A landscape with many valleys, sampled at points; each row gives a point and its height.
From any point a ball rolls to the lowest of the 2 points nearest to it. It stops when none of these is lower. Distance is the straight distance between rows; heights are no part of it.
giru: [ 15 -11  -7 -10 -28  17   5   0  13  16  26  -5  24  -3   5 -13  20  47
   8   7  -8   6  -7]  height 53
Ponu: [  7  11  -8  -7 -19 -27  13  -5 -26  -3  14   2 -11  16  10  12 -22  -6
   7 -15   1  10  33]  height 589
Ziser: [ -4   1  27  16   6  22 -26 -12 -30 -29   6 -47  21  27  19 -17  17  11
 -48  -9 -42  27 -17]  height 384
zivuz: [ -6 -10 -15  -4   7  12   0  -3  14 -12  10  15  12   1   1 -20  23  -8
  10 -22   5  -3   0]  height 413
fud: [-14   6   1  17  14 -10 -16  12   1  -4  -6  -3  -4   7   2   3  -3 -35
   7  -2  17 -10  14]  height 421
zozok: [  2   7 -15  -4  -1 -31   9   4 -25  -3   4   3   2  -1  -7  13 -20  -4
  27 -24  14   1  23]  height 613
Zub: [ -1 -35  23 -19 -17   4  21 -10  19  13  -8  20  -8 -30 -28  11 -29  19
  33  19  35 -23 -13]  height 574
bedo: [-11  -9  -8  -6   7   2   2  18   6  -7  -8  22   3  -3 -13 -16  -5 -19
  30  -4  27 -20  10]  height 301
bezef: [-20  18 -10  -5  -8 -10  10 -12 -31 -24  23 -13  -2   6   4   1  -4   4
  -9 -17 -20   8  28]  height 502
mam: [  6  11  11   1  10   8 -16  11  12  18 -13 -17  -4  13   6   1  23  17
 -12   2 -14   9  -2]  height 134
ziva: [  9   6 -15   3  -7 -10  17 -13 -14   4  13  31  -5   0  -9  13 -37 -23
  21  -4  16   5  28]  height 858
bev: [ -5   0  -7 -14  27  -5 -12  15  23   3 -22  13   0  -1 -11 -11  11 -25
 -15   3  10 -11 -19]  height 682
pema: [ -3  -1  -1   4   7   5  -4   8  10  -6   1   9   0   8  -2 -14   8 -16
  18 -13  22  -9  14]  height 355
loru: [ 28 -11   1   0   2   8  -2   1   8  15 -12   5  11   1  15 -10  27  47
   7  -8 -12   7 -18]  height 448
bav: [  7   1   5  -8  22  13 -12   9  25   5 -12  -6   2  14   4 -13  25   7
 -18 -11 -20  14 -26]  height 260
raf: [ -6   5 -12  -4 -12  12  18  -6  -1 -23  36  -5  12   7   2 -24  31   3
 -13 -13 -33   3   2]  height 553
matat: [ 12   6   1   8 -13  -6   6 -11 -14  24  14  30   5  -5   5  35 -38 -15
  18  17  14  -4  30]  height 876
ruk: [  8 -28  19  -9  -3   1  21   1  22  24 -21  33  -5 -21 -23   9 -26   3
  36  21  35 -31 -23]  height 544
zurif: [ 12  -9  -7 -12 -14 -26  23  -2  -5  -3  13  24 -18  -5 -20   9 -25   1
  26   1  16   5  18]  height 843
Lalur: [-19  13  -7  -3   9 -23   3  -1 -18 -41  10 -11  -7   6  -1  -8  -6 -34
 -15 -28  -4   5  24]  height 650
fuv: [ 20  -8  11   4 -10  -8  12 -16 -12  31   9  29  10 -13  -8  34 -44   5
  36  14  23 -10  23]  height 890
gepor: [-10  -8  -8 -10   9   7   9   2   7   0 -11  41   3 -13 -16   1 -21 -39
  27  10  31 -19  -1]  height 201
bosa: [ 10   1  14  13   5  17   0   1 -21 -26   6 -31  23  24  22 -22  35   7
 -38  -8 -41  23 -27]  height 332
Sevir: [-13   3  19  23  17  21 -36  -8 -19 -17   2 -50  10  15  18  -3   5   9
 -45 -16 -28  18 -16]  height 430
felen: [ -6  20 -10 -11   1  18  -2  19  30 -11   5 -22   5 -11  -8 -21  32  -2
 -10  -6 -17 -11 -20]  height 608
rane: [ 21 -21  13 -10  -2   7   7   1  16  45 -23  17 -11 -16 -11  13 -13  20
  18  16  23 -20 -26]  height 487
Larul: [  5 -18   2  -9 -27   3  24 -24  -2  25  10  23  -4 -22 -15  29 -43  11
  31  13  22 -14   9]  height 902
Kasup: [-23  13 -15   2  11 -26  -8   8 -19 -40   6 -22   9  -1   0 -12   8 -15
   8 -27  -1  -3   7]  height 673
gimu: [-14   4 -12  -7  -4  -5   7 -12 -12  -7   7  -2  -3  -2   1   2   3  10
   8 -13 -13   8  23]  height 470
vite: [  7 -15  -8 -10  -4   9   9  11  31  -5  -3  10  12 -19 -20 -23  30  34
  20   5  -3  -1 -37]  height 763
latif: [ 14  -9  -7 -13 -25   7  18  -8   2   7  22  -6  13   8  17  -6  24  35
   2  -8 -14  14  10]  height 173
Zage: [ -4   8   2  -2  39  -9 -20  12  17  15 -21  11  -7  -6 -14   6  -2 -45
 -18   9  12  -7 -18]  height 716
rotuk: [-13 -14  -9 -10  27  17   2   2  21  11 -27  34   0 -13 -15   6 -15 -19
  20  12  16 -14 -11]  height 321
Kegu: [  1   3   3   4  30 -12  -1   1   3   9 -10  10 -10   0  -3  11  -1 -37
 -28  13  -3   3  -1]  height 657
sevez: [ -2  13  22  26  -1 -19 -14  -5 -35 -10  15 -18  -8  14   8  12 -23 -37
 -18   0  12  -2  24]  height 537
vopi: [ -2 -25  -5 -25 -35   3  28 -30   4  -7  22  15  -7 -24 -17  10 -38  38
  29   6  15   0   8]  height 621
nuni: [  5 -19 -25 -11  -9  -8  23  -7   6 -17  14  19   5  -2   4  -6   4  -2
  14 -28  11   2   7]  height 339
lodu: [  0  24   5  20  -5  -1 -11   1  -6  10  -1  -5 -10  11  10  17 -12 -29
 -23  20   3   1  12]  height 535
mored: [-10   5  -4   1  13  16  -5   1   9  20 -17  16 -12  -9  -5  13 -17 -21
   9  13   6 -10  -2]  height 191
gure: [ 11  -8   5   7  -1  11  -4   7  14  37 -22  16 -10   5   2   9 -11  18
  16  16  16 -14 -10]  height 422
ribi: [-10   7  -7   9  19  -8  -6   5  -8  -3 -17 -10 -12   4   6   1   2 -17
 -27   9   0   9  -9]  height 602
panob: [-10  15  23  27  16 -17 -29   3 -20  -8   0 -19  -6   0   4  16 -16 -35
  -7   2  10 -10  12]  height 491
Kunev: [-12  15  -4  -4   4  10  -5   2  10  -7  20 -17  19   0   2 -24  35  -3
 -24 -14 -20  -8  -9]  height 582
buk: [ -2  20   2  12 -17   3  -6   2 -15  -1   4 -19 -14  18  24   3  -9 -24
 -33   6  -6   5  23]  height 570
Zosa: [ 19  -9   6  -4  26   8  -5  13  22  14 -24   6   0   1   6  -6  23  26
  -2 -10 -10   6 -29]  height 362
gidev: [-12   8 -20  12   5  -2 -11   2 -12 -22  -6 -14  -8   5   9  -8  11  -7
 -20   4 -11  10   1]  height 638
reso: [ 14  17  19  13   9  10 -30  14   8  26 -19 -13 -11  18   4   9  -2  -4
 -16  14  -4   3   1]  height 255
burap: [ 19   2  -7   4 -23   7  17   5  26 -22   6   6  26 -14  -4 -20  33  29
  21   2 -31  11 -20]  height 714
Besu: [  8  22  16  24   3  -3 -19  13  -4  29  -6   2  -2   2   5  30 -16 -35
  -5  25  16  -9   1]  height 467
peg: [-20  -3 -24 -10  -9  11  13  -4  10   3   7  15   0 -14  -8   5 -12  -7
  15  -4  10 -10   9]  height 370
Malus: [  7 -19 -22  -9 -23  -5  29 -12   7 -11  21   7   5   8  12 -15  19  14
   5 -18  -3  17  -1]  height 264
Mol: [ 18 -19 -12   2 -16   5  18  -4  27 -21   8  14  21 -27 -10 -19  24  38
  19   3 -17  11 -38]  height 736
Bef: [-10 -35   9 -17 -30   4  29 -22  18  -4   0  11 -11 -34 -18   8 -35  23
  30   8  30 -12 -11]  height 596
vuzo: [ -5  12 -16  15  -2   0 -15  21 -12  -8  -4 -13   2   1   1 -15  18  17
  10   7  -4   3  -3]  height 668
gubi: [  6 -17   2 -13 -11 -10  12   3  10   6 -13  15 -10 -12 -13  -1   2  39
  23  19  14  -7  -5]  height 806
Gofep: [  7  13   1   7 -10 -20   0  -4 -40  -7  27  -9 -12  20   8  11 -19 -21
  -7 -11   6   5  29]  height 569
tob: [-15  -4 -14  -9  -2  15   8  -2  18  21  -8  -1   0 -10  -3   6  -3   0
   6   5   8 -11   0]  height 307
tigel: [  3 -16  -1 -16  -4   7   9   8  28   5  -3   8  -4 -16 -20  -4  18  29
  11  14   5  -7 -14]  height 787
Zeme: [ -9  18  -7 -12  19  -2 -21  18  26 -13 -12 -15   2  -5 -14 -27  21 -16
 -26   4  -9 -12 -18]  height 637
buv: [  5   5  18   1   3   8  -7  -2  -9  14  -6 -30  -4  22  17   0  13  10
 -40   2 -26  13  -2]  height 162
Vif: [ 15  20  25  18  10   5 -37   5  -8  39  -6 -10  -5  12  16  24 -15 -11
 -16  23   6   2   1]  height 361
bune: [  8   3 -17  -4 -15   0   6   6   3 -13   0  -2  12  -9   4 -13  20  28
  20   0  -8   3  -6]  height 692
mub: [ -8  14  -9  -2  -9   1   6  -8 -27 -30  30 -21  20   5  14  -9  25   8
  -8 -22 -32   7  17]  height 530
Gibet: [-23  11 -22  -1  -8  -2   0  -3 -14   1   2   5  -7  -8  -5   9 -18 -12
  10   2   2  -6  22]  height 424
Gem: [ 10   0   2   1   1  11   4  -4 -18  -8   2 -16  10  22  16  -8  27  20
 -30   3 -35  29  -7]  height 261
dozek: [  0 -14   7  -8  -4 -19  19   0   0  11  -9  26  -8 -14 -23   9 -13   5
  31  14  18 -16   2]  height 826
mumal: [ -8   3  16  18  28   1 -38  -5 -17   2 -12 -37  -6   9  12   8   3  -7
 -44  -7 -13   8 -20]  height 503
kitid: [  2   5  28  16  37  -3 -41  15   0  -4 -29 -31  -3  12  12   4   9  -4
 -28 -19 -12   5 -29]  height 565
suz: [ -8 -22  -4 -20 -21   9  27 -23   6  -4  22  16  -3 -18 -11   1 -15  36
  16  -5   3  -1   9]  height 642
pibal: [ -6  11  11  14 -10  -5 -16  -6 -29 -18   1 -30  -6  29  24  -9   0 -10
 -34   0 -17  18  22]  height 593
zol: [ 14   8  15   7   5  -2 -13  12   8  29 -24   5 -11   8  11  14  -4   7
   8  14  13  -3   2]  height 353
lorud: [-11  10  16   7  11 -20   1  -7 -16 -32  -3 -20  -6  21  14  -6   3 -36
 -32 -12 -12   9  17]  height 622

Call two points neighbours if one is among the 2 nearest of the other. Go from one point of each pair to the other, from neighbour to neighbour, staying as low as possible. Name the highest point that can't be avoided.
reso and giru | bune
giru and gepor | zivuz
ribi and reso | Kasup
gepor and mored | rotuk

For each start below, name the point where the ball stops.
vite | ribi
matat | ribi
bev | mored
